A landscape with many valleys, sampled at points; each row gives a point and its height.
From any point a ball rolls to the lowest of the 2 points nearest to it. It stops when none of these is lower. Distance is the straight distance between rows; heights are no part of it.
mub: [160 177 130  96 181 130 125 116 122 140 128  95 157  65 121 133 118 159
 120 141 144 149 143 126 121  96  70 139 108  99 161 109 133 171]  (h 300)
tipem: [131 113  82 191 111 146 162 128  88 149 136 109 125 139 175 159 129 107
 133 180 143 170  61 113 156 114  78 113 115 130 134 164 160  52]  (h 323)
sasan: [103 127  90  64 154  55 125 104 148 106 113 164 112 177  93 142 106  91
 164  79 115 106 110 102  46 142 167 151 122 160 100 129 137  92]  (h 301)
Vusu: [141  47 142 213  84 144 158 162  96 126 125 110 126 148 174  96 145  84
 113 154 149 163  98 174 196 166 137  68 160 142 143 155 110 125]  (h 228)
Kuga: [121  83 114  90 130 118 152 145 110 102 119 165 165 122  93 124 140  86
 169  94 165 147 118  91 140 148 171  97 150 132 114 151 153 130]  (h 602)
sop: [178 147 115 155  68 168 169 124 107 133 164 103 129 119 159 130 134 131
  96 141 198 148  42  97 194 134  55 113 115 118 132 121 145 119]  (h 256)
gegi: [132 171 143 146 144 157 104 125 144 164 132 107 132  87 118 142 130 203
 114 164  80 119 163 136 109  87  90 166 125 104 161 111 121 146]  (h 374)
Vuka: [133 115 152  93 156 155 115 132 124 118 130 180 185  72  75 128 159 137
 170 122 110 119 182  92 129 109 162 120 168  98 132 124 140 164]  (h 519)
dinuv: [144 146 130  91 152 137 120 117 133 120 126 136 159  93  95 126 131 138
 143 115 149 135 151 108 114 123 116 135 130 109 137 114 142 148]  (h 70)
gatum: [133 108 151  87 124  84 136 140 123  95 101 155 122 147 118 118 132  83
 132  89 166 141 137 155 138 171 181 101 149 154 102 144 111 154]  (h 505)
zopa: [129 131 147 110 103 123 105 104 167 110 137 151 125 130  92 117 127 146
 124  90 124  77 169 135 108 139 138 147 147 128 100 100 122 125]  (h 818)
bap: [158 130 157  82 139 162  95 114 148 114 149 159 173  64  71 119 135 155
 162 112 130  96 203  95 121 107 132 124 164  93 131  99 148 180]  (h 537)
fur: [ 88  48 105 143 123 132 156 176 107 120 102 174 175 129 126 125 149  85
 174 133  88 158 138 117 139 119 215  85 147 121 128 168 130  99]  (h 433)
Tezif: [102  49 133 172  98 141 156 168 107 118 102 165 157 132 132 120 151  91
 143 140  94 153 145 149 168 128 198  89 158 127 131 166 113 125]  (h 373)
boro: [107 162 122 123 168 132 108 118 145 166 113 128 121  95 105 150 128 189
 138 160  49 114 178 125  78  81 112 169 111 116 144 120 118 128]  (h 403)
duvaz: [119 110 131  67 128  88 141 133 129  94 116 176 140 137  93 122 131  76
 165  71 168 131 128 112 117 164 182 113 148 142 111 139 137 140]  (h 562)
Lorom: [ 90  72 123 141 148 150 136 169 105 133  95 185 182 108 100 128 159 112
 180 151  63 151 168 109 136  98 210  94 153 110 134 161 133 121]  (h 476)
zub: [130  82 193 128  96 146 109 150 146 107 125 168 145 114  96 103 158 133
 125 105  96  98 207 138 148 146 211 110 181 116 131 125  99 184]  (h 242)
bibup: [152 181 127  78 178  93  77  93 142 126 127  94 129 103  98 119  83 161
 127 105 121  81 191 147  60  74  88 166 108 122 137  74 122 150]  (h 556)
sos: [145 160 130 133 139 129 139 125 124 136 137 104 110 137 152 137 117 143
 103 136 142 134  98 141 151 143  94 134 105 137 126 130 124 125]  (h 298)
tus: [162  88 113 192  78 145 161 141  90 118 144  96 132 147 177 121 123  81
 108 154 188 165  51 128 188 141  91  90 133 137 126 148 144  69]  (h 224)
kodo: [152 179 142 130 158 154 112 124 125 159 140 104 152  76 124 128 123 189
 111 153 118 139 154 130 129  95  70 142 123  94 169 103 134 169]  (h 346)
kise: [154 125 183 136  85 161 117 118 156 119 162 133 132 102 109 108 137 157
  96 115 141  99 168 136 161 151 121 133 172 105 133  87 126 183]  (h 583)
redab: [157 187 114  43 165  71  96  84 128  87 133  75 102 143 116 117  66 106
 113  62 203  92 129 137  76 116  87 141  89 151 108  81 145 138]  (h 658)
ragib: [ 92  75 131 196  66 189 152 145 145 141 148 140 140 124 129 121 152 140
 123 162  92 136 129 131 172 126 150 117 148 128 142 154 122 107]  (h 140)
zuvok: [138 191 122 105 164 105  95  99 145 134 123  85  95 134 130 128  82 169
  92 112 121  89 143 164  85 106  84 168  85 140 122  86 119 123]  (h 472)
ginu: [154 149 160 170 124 129 132 140 128 138 146  85  76 161 178 104 134 147
  75 138 163 127  97 168 184 181  97 111 120 138 127 110  90 159]  (h 265)
dis: [ 59  80 106 167  53 174 137 136 175 135 144 175 104 140 119 140 138 129
 144 160  44 116 134 120 143 119 185 143 130 131 121 168 131  85]  (h 74)
Lemut: [151 194 107 140 168 126 135 130 103 141 133  60  75 160 195 139  96 156
  68 146 152 142  67 149 150 136  59 128  71 143 123 113 123 124]  (h 542)
pakub: [163 125 172  92  94 155 109 105 152 107 156 148 149  82  88 116 133 151
 135  91 163 103 189 107 144 140 110 130 175  98 128  81 140 179]  (h 561)
kasu: [112 156  76 122 137 122 149 104 133 144 129 131 113 144 133 162 108 128
 155 152 128 148  77  74 107 116  94 166  92 134 116 144 157  74]  (h 463)
dag: [137 124 156 194 100 157 132 139 118 147 156  91  92 146 182 104 142 146
  90 164 148 140 104 159 190 163 101 116 134 126 139 124 102 148]  (h 221)
vesub: [108 146 127 112 161 120 120 119 135 141 102 146 135 111 115 130 129 150
 141 133  77 120 162 133  86 111 133 153 110 125 127 135 110 131]  (h 446)
gan: [128  88 157 159  94 155 137 149 134 116 130 150 147 114 125 113 153 134
 117 129 124 133 158 140 180 152 160 106 162 123 138 135 109 158]  (h 303)
fam: [171 188 138 149 152 140 128 137 116 141 152  47  57 185 201 121  99 171
  52 155 164 113  58 157 174 150  49 116  71 134 112  84 105 136]  (h 570)
kefek: [ 95 114 129 201  60 206 140 139 160 160 165 122 111 128 146 127 149 172
 104 182  93 134 115 130 172 120 112 141 128 108 148 138 126 109]  (h 170)
tuz: [127 140 124 130 138 138 134 132 123 137 130 125 153 108 131 133 144 132
 123 132 139 152 118 119 141 132 110 129 126 119 139 143 136 127]  (h 200)
vamu: [ 94 135 104  95 120  88 133 108 164 123 118 163  93 169 111 147 114 117
 144  97 102 102 113 111  77 147 160 153 106 160  91 140 134  86]  (h 370)
topoz: [110 131 118  91 160 105 127 122 140 125 115 167 144 130  98 129 134 123
 159 114 103 120 151 105  86 123 160 146 126 126 114 135 127 113]  (h 494)
zupu: [ 83  47 105 175  53 173 159 141 143 125 131 160 133 136 134 128 144 111
 140 152 100 143 113 118 180 119 164 109 143 130 124 168 136  87]  (h 92)
kati: [106 124 126 202 136 118 135 156 109 156 112 101  83 150 180 136 137 121
 105 172  89 156 109 178 154 147 131 105 119 146 129 161 100 119]  (h 432)
mafip: [122 110 158 150 125 108 125 153 119 129 104 145 125 140 139 123 145 115
 110 122  93 129 158 175 139 154 181 118 145 136 125 151  86 155]  (h 375)
Vuz: [106 133 104  51 179  84 126 109 127 105 117 168 156 135  72 128 133  88
 188  86 146 133 116  64  60 131 170 132 143 132 121 132 154 132]  (h 158)
gav: [147 152  95  86 156  92 164 117  89 115 116 104 139 138 146 141 116  79
 132 105 215 169  54  86 112 138 102 124 105 133 123 143 163 102]  (h 639)
Zarun: [105 101 165 168  94 155  94 150 152 137 128 161 122 122 117 125 164 158
 111 148  57  84 186 158 131 124 186 131 165 115 137 132  86 157]  (h 204)
vogil: [154 131 151  89 111  99 100 101 164  95 144 144 131 123  93 123 119 122
 132  62 160  72 174 131 104 136 133 144 150 133 103  89 133 145]  (h 806)
fum: [120  95 159 117 128  84 132 159 111 106  92 156 133 151 135 122 147  90
 119 103 112 141 150 175 140 159 208  97 152 148 121 148  92 158]  (h 434)
mif: [154 150 131  69 125  97  92  82 157  95 150 121 123 127  96 115 101 122
 127  60 175  73 164 119  81 121 105 156 133 130 105  67 139 136]  (h 783)
Leka: [142 101 155 177  93 151 143 148 121 132 137 121 129 135 156 110 145 130
 101 142 149 146 113 151 188 166 125 106 148 123 138 132 112 157]  (h 261)
kedu: [159 138 126 168 107 130 143 137 109 125 135  96  86 169 181 114 127 120
  88 141 168 140  58 157 186 169  96 104 105 156 108 135 114 119]  (h 329)
zibef: [155 180 132 167 181 118 127 143  98 167 127  57  92 140 195 128 108 155
  83 168 127 155  84 168 150 129  64 115  88 132 154 121 106 148]  (h 513)
Bir: [156 169 128  89 159 122 119 111 131 128 135 102 142 103 115 126 109 154
 124 116 158 134 143 121 107 120  79 143 113 121 135 100 133 154]  (h 201)
suf: [103 130 122  42 206  85 113 134 107 120  95 165 172 121  79 127 136  91
 210 100 121 142 146  91  39 105 191 124 137 118 132 132 152 152]  (h 47)
Fenir: [124  34 152 201  87 144 151 172 105 127 113 133 150 133 157 103 156  92
 123 154 116 160 138 179 192 144 176  74 176 131 147 151 105 141]  (h 302)
datad: [127  99 114  85 142 112 153 144  99 101 118 149 183 109 105 132 131  66
 182 106 203 178  99  71 136 133 144 102 151 112 129 149 177 124]  (h 644)
Mot: [119 143 137 167 136 125 133 137 133 152 118 107  88 150 166 133 137 140
  93 147 102 131 125 168 141 141 119 142 111 146 125 143 101 129]  (h 376)
kovi: [151 166 144  77 174  85  86 113 128 123 113 117 136  99  96 112 106 143
 128 106 110  89 204 157  60  94 131 147 127 125 140 102 110 159]  (h 598)
mufu: [ 90 122 138 162 113 172 110 135 158 160 125 153 126 106 111 148 151 168
 129 172  50 108 171 126 116 100 150 157 135 113 142 139 118 119]  (h 150)
pume: [140  73 178 137  82 174 124 150 141 103 143 164 157  96 102 102 157 136
 126 121 129 117 188 129 182 141 183  92 192 110 137 114 115 185]  (h 267)
kebu: [126 141 131 157  64 170 122 105 167 128 168 111  66 166 142 130 123 175
  85 136 131  87  92 139 163 145  90 162 111 143 108 121 125 100]  (h 299)
rakal: [111 115 151 214  82 183 134 148 148 168 166 101  92 149 178 117 152 162
  90 181 110 140 119 157 181 147 110 123 134 116 158 125  95 140]  (h 193)
lok: [111 143 129  46 210  66 118 131 105 119  81 144 157 129  90 126 130  83
 175  97 139 151 154 132  54 122 191 121 131 139 126 146 133 158]  (h 138)
buva: [114 144 102  83 158  96 139 109 132 111 116 139 134 140 110 140 122 118
 157 115 136 131 109 102  97 131 127 150 110 136 118 139 145 108]  (h 474)
mumab: [163 175 106  49 153  76  99  68 148  99 153 102 127 128  93 119  81 119
 139  55 194  86 129  94  67 109  75 165 100 137 109  69 157 131]  (h 739)
galog: [165 193 116  39 194  81 110 100 122 106 114  71 119 117 127 120  78 118
 103  86 195 131 127 137  86 132  95 131  85 135 132 101 137 159]  (h 515)
Lat: [116 164 110  50 202  58  93 105 127 120  97 136 133 135  91 121  95 110
 166  94  99 100 175 133  10  86 152 146 110 143 126 114 123 132]  (h 671)
lubu: [136 153 120 161  75 181 142 112 145 140 170 112  99 145 149 150 126 167
  94 145 140 122  74 111 171 132  68 154  97 126 123 113 137 100]  (h 263)
sene: [100 162  88 119 128 119 129  93 150 145 129 135  92 147 117 160 105 139
 135 136  96 111 105  99  91 117 104 176  91 140 100 131 146  86]  (h 473)
zez: [ 69  69  99 147  76 153 149 148 151 129 128 171 132 139 122 138 141 116
 152 142  67 133 126 106 146 129 192 124 138 137 117 167 137  84]  (h 16)
Kere: [ 71 112 124 172  91 186 127 127 172 150 137 157 108 123 123 143 138 163
 143 173  45 113 147 111 132  97 157 152 132 116 131 154 143  96]  (h 118)
potez: [159 168 112 161  97 160 150 130 112 156 163  89 114 125 175 145 123 157
  89 149 173 145  58 114 175 120  46 128  92 120 135 113 142 121]  (h 219)
Foro: [168 106 106 158  82 149 163 131 100 123 148 111 159 118 157 133 131  93
 125 135 201 175  50  98 187 135  76  99 131 116 124 145 159  97]  (h 280)
Fedo: [147 175 137 106 140 116  90  89 153 131 145  93 107 120 112 113  93 179
  98 109 117  66 184 156  85  94  82 172 116 124 130  70 118 132]  (h 517)
Pib: [110  83 144 104 150 151 123 156 118 116 105 189 193  87  87 127 160 116
 190 121  85 133 190  93 138 103 212  90 165 103 131 138 136 154]  (h 501)
Kisib: [101 135 104  50 174  54 117 108 135  99 119 161 131 160  77 128 110  74
 179  66 142 113 104  86  28 143 185 143 123 149 110 120 154 124]  (h 235)
Gilut: [157 181 134  87 173 101 117 116 121 127 115  86 118 113 132 122 105 137
 107 109 160 139 134 152 105 137  89 131  99 138 135 116 121 155]  (h 331)
Vudif: [111 136 111 149 111 160 141 122 142 147 131 134 133 114 131 143 139 161
 122 150 103 133 122 115 142 116 109 148 117 117 128 138 131 106]  (h 272)
kol: [129 100 188 136 109 159  84 154 149 130 121 173 141 105  93 123 172 157
 122 123  59  73 222 144 124 117 196 129 175 101 144 115  90 174]  (h 222)
sopa: [135 157  96  86 150 100 153 113 116 115 119 115 133 136 126 138 111 106
 140 109 179 147  78  91 117 142 105 150  95 134 110 125 148 108]  (h 565)
Miv: [112 137 155 153 116 147 100 136 152 149 121 143 123 118 120 130 149 169
 109 148  60  90 181 152 106 108 151 149 142 116 140 129  97 140]  (h 179)
zum: [128 109 129 213 145 128 134 154  83 155 105  85 103 141 189 131 134 110
 106 182 108 177  95 181 150 133 105  96 135 134 153 158 113 110]  (h 468)
pid: [132 165 140  55 198  57  78 118 119 115  90 131 136 121 100 120 109 113
 145  97  97  94 200 163  28  98 160 139 124 137 136 109 103 150]  (h 637)
fot: [ 85 142  83 108 116  92 125  87 172 125 136 153  73 178 109 163  92 126
 150 110  91  78 110  99  74 123 138 182  98 156  95 126 145  62]  (h 417)
mup: [114 135  71 154 123 129 163 119 107 148 119 125 123 141 155 167 120 103
 145 166 139 163  52  76 139 109  80 138  93 142 120 159 164  56]  (h 380)
nado: [150 121 107 102 139 110 158 135  84 112 121 115 171 111 135 133 130  69
 159 110 218 181  74  82 139 136 108  93 131 126 131 151 172 116]  (h 689)
dofit: [143 136 134 206 153 133 132 150  86 165 125  71 105 150 195 136 136 139
  95 180 128 159  79 169 161 139  67 102 115 135 145 134 112 133]  (h 492)
lono: [152  64 135 213  89 138 152 152  74 124 133  94 116 163 191 115 137  85
 115 157 165 170  69 168 187 153 108  77 140 146 128 153 125 100]  (h 172)
Tun: [127  69  90 180  77 154 162 141  89 126 133 120 148 139 165 131 136  91
 129 168 149 163  68 121 167 124 105 107 131 134 135 164 147  57]  (h 277)

For each start below, name the point where the ball stops.
fam -> tuz
sene -> suf
bap -> lono
Lemut -> tuz
Zarun -> zez

Call two points neighbours if one is among the 2 nearest of the other. Go from one point of each pair to the other, from neighbour to neighbour, staying as low as possible. Name the highest point that can't be avoided.
tuz / potez -> kebu
tuz / buva -> topoz
suf / dinuv -> sene
lono / potez -> Foro
